Each row is a point on a landscape with many valleys, with its height.
From any point a ball rolls to the lowest of the 3 points nearest to it. It stops when none of these is lower. Distance is the straight distance between rows; heights are no part of it.
<236> h=69.7: [ 86 127 137  86 182 145  86 155 146 104 147  83]
<166> h=35.6: [136 151 134 159  69 116 174  99  80 129 113 152]
<556> h=61.6: [ 75 156 127 111 152 138  94 146 149  68 129  99]
<106> h=19.7: [138 101 155 124 162 180 143 164 145 136 118 164]
<470> h=31.3: [198 155  96 143 113 164 164 107 174 158 100 148]
<343> h=28.6: [124 147 161 112 176 183 122 151 163 122 128 138]
<6> h=42.0: [176  82 105 128 127 153 151 154 146 148 108 132]
<145> h=55.0: [138 103 121  81 128 116 130 145  74 122 140  89]
<536> h=76.7: [121 157 105 162 127 130  98  41 153 174 153 119]
<502> h=21.3: [104 147 156 165 102 107 194 131 139 137 180 147]
<643> h=54.4: [158 161 110 170  72  72 134  78  92 132  90 164]
<547> h=23.9: [171 151 123 130 116 171 183 121 137 148  90 149]
<39> h=48.2: [111 154 125 122 178 130  69 183 189 138  96 132]
<378> h=38.0: [174 159  89 141  99 125 134  89 117 159 118 118]
<370> h=33.8: [152 106 129 110 132 161 151 134  94 136 115 102]
<314> h=88.8: [118 138  85 167 147  41  97  58 131 110 155 199]
<132> h=28.7: [174 126 116 127 102 154 163 112 121 137  95 122]
<147> h=43.5: [125 157 145 180  99  87 164 116  84 173 148 176]
<457> h=8.6: [167 121 152 122 152 186 167 141 135 137 120 140]
<174> h=43.0: [109  88 137  93 143 161 123 142  99 104 144  90]
<24> h=40.1: [140 106 150  96 139 156 131 143  98 120 136  97]
<255> h=49.9: [143 147  86 141 114  97  98  78 137 150 124  97]
<628> h=29.9: [ 78  92 173 118 163 136  59 186 181 148 136 142]
<200> h=47.1: [ 97 143  97 107 142 106  82 155 137  52  99 110]
<217> h=66.7: [124 111 119 155 102  36 137 131  82 140 145 167]
<189> h=22.8: [123  89 149 126 167 167 102 174 152 133 135 146]
<50> h=28.1: [162 165 121 140 103 146 179  96 109 148  96 135]
<266> h=37.8: [110 129 159 123 179 159  69 161 170 130 137 130]
<305> h=42.9: [ 89 134 154 131 101  74 160 118 107 114 171 126]
<281> h=43.8: [158 178  91 162  98 124 141  75 142 158 102 121]
<96> h=11.1: [137  92 159 123 175 181 121 172 163 139 120 158]
<458> h=39.6: [165  81 106 124 116 147 130 149 142 135 122 107]
<639> h=41.6: [151  50 109 113 126 130  98 181 118 119 135 112]
<349> h=47.2: [105 124 173 128 175 146  94 172 200 150 117 177]
<332> h=31.1: [ 96 165 162 138 110 134 175 112 138 105 158 133]
<54> h=32.9: [120 143 161 111 129 156 162 116 123 118 146 107]
<624> h=61.9: [ 87 161 127 127 141 131 132 132 160  57 133 120]
<94> h=35.3: [117 149 152 112 131 179 176 114 111 119 126 120]
<51> h=44.7: [140  94  71 123  88 106  83 126 156 163 154 100]
<120> h=54.1: [107  83 140 107 151 153 114 152  76 108 149  77]
<473> h=62.8: [ 98 172 137 133 135 143 143 131 171  74 121 121]
<34> h=31.0: [165 117  81 128 104 122 129 113 153 160 115 108]
<387> h=38.4: [100 116 183 113 167 109  64 183 188 151 127 168]
<336> h=41.7: [155 118 102 111  98 121 142 119  79 126 114 106]
<339> h=52.5: [ 83 135 146 100 133 120 121 136 119  74 166  99]
<102> h=75.9: [136 134 100 173 117  36 126  93  86 129 104 182]
<437> h=34.6: [126  40 152 108 146 133  98 190 133 112 104 166]
<454> h=25.9: [105 137 149 103 150 182 120 130 119 103 147 103]
<327> h=14.8: [165 125  92 148 105 143 133 101 175 173 146 113]
<313> h=17.2: [113 157  94 106 155 112  81 182 139 104  63 106]
<602> h=60.3: [127 119 102 144  93  41 134 106  64 137 119 133]
<568> h=28.2: [119 128 140 160 158 126  77  45 101 161 161 131]
<165> h=38.1: [132 128 152 110 113 139 157 119  91 124 132 115]
<169> h=15.5: [140 140  73 126 105  79 101  81 121 139 116  99]
<269> h=30.6: [112 159 163 152  87 130 196 102 101 128 140 164]
<76> h=52.9: [126 120 123 133  87  76 143 127  64 131 130 120]
<356> h=41.8: [ 88 128 142 110 114 100 144 128 123  92 165 119]

Where does a ball stop that starts at each point below?
<556> -> <313>
<643> -> <547>
<147> -> <502>
<639> -> <96>
<281> -> <547>
<356> -> <502>
<266> -> <96>
<473> -> <502>

Call two points neighbours if one is among the 3 nearest of the other. Go from one point of each pair to the other, from neighbour to neighbour, staying as low as possible. Name the highest point that can't be avoided.
<454>, <628> -> <266>
<96>, <313> -> <39>
<454>, <547> -> <166>
<457>, <96> -> <106>
<454>, <502> -> <54>
<327>, <169> -> <34>
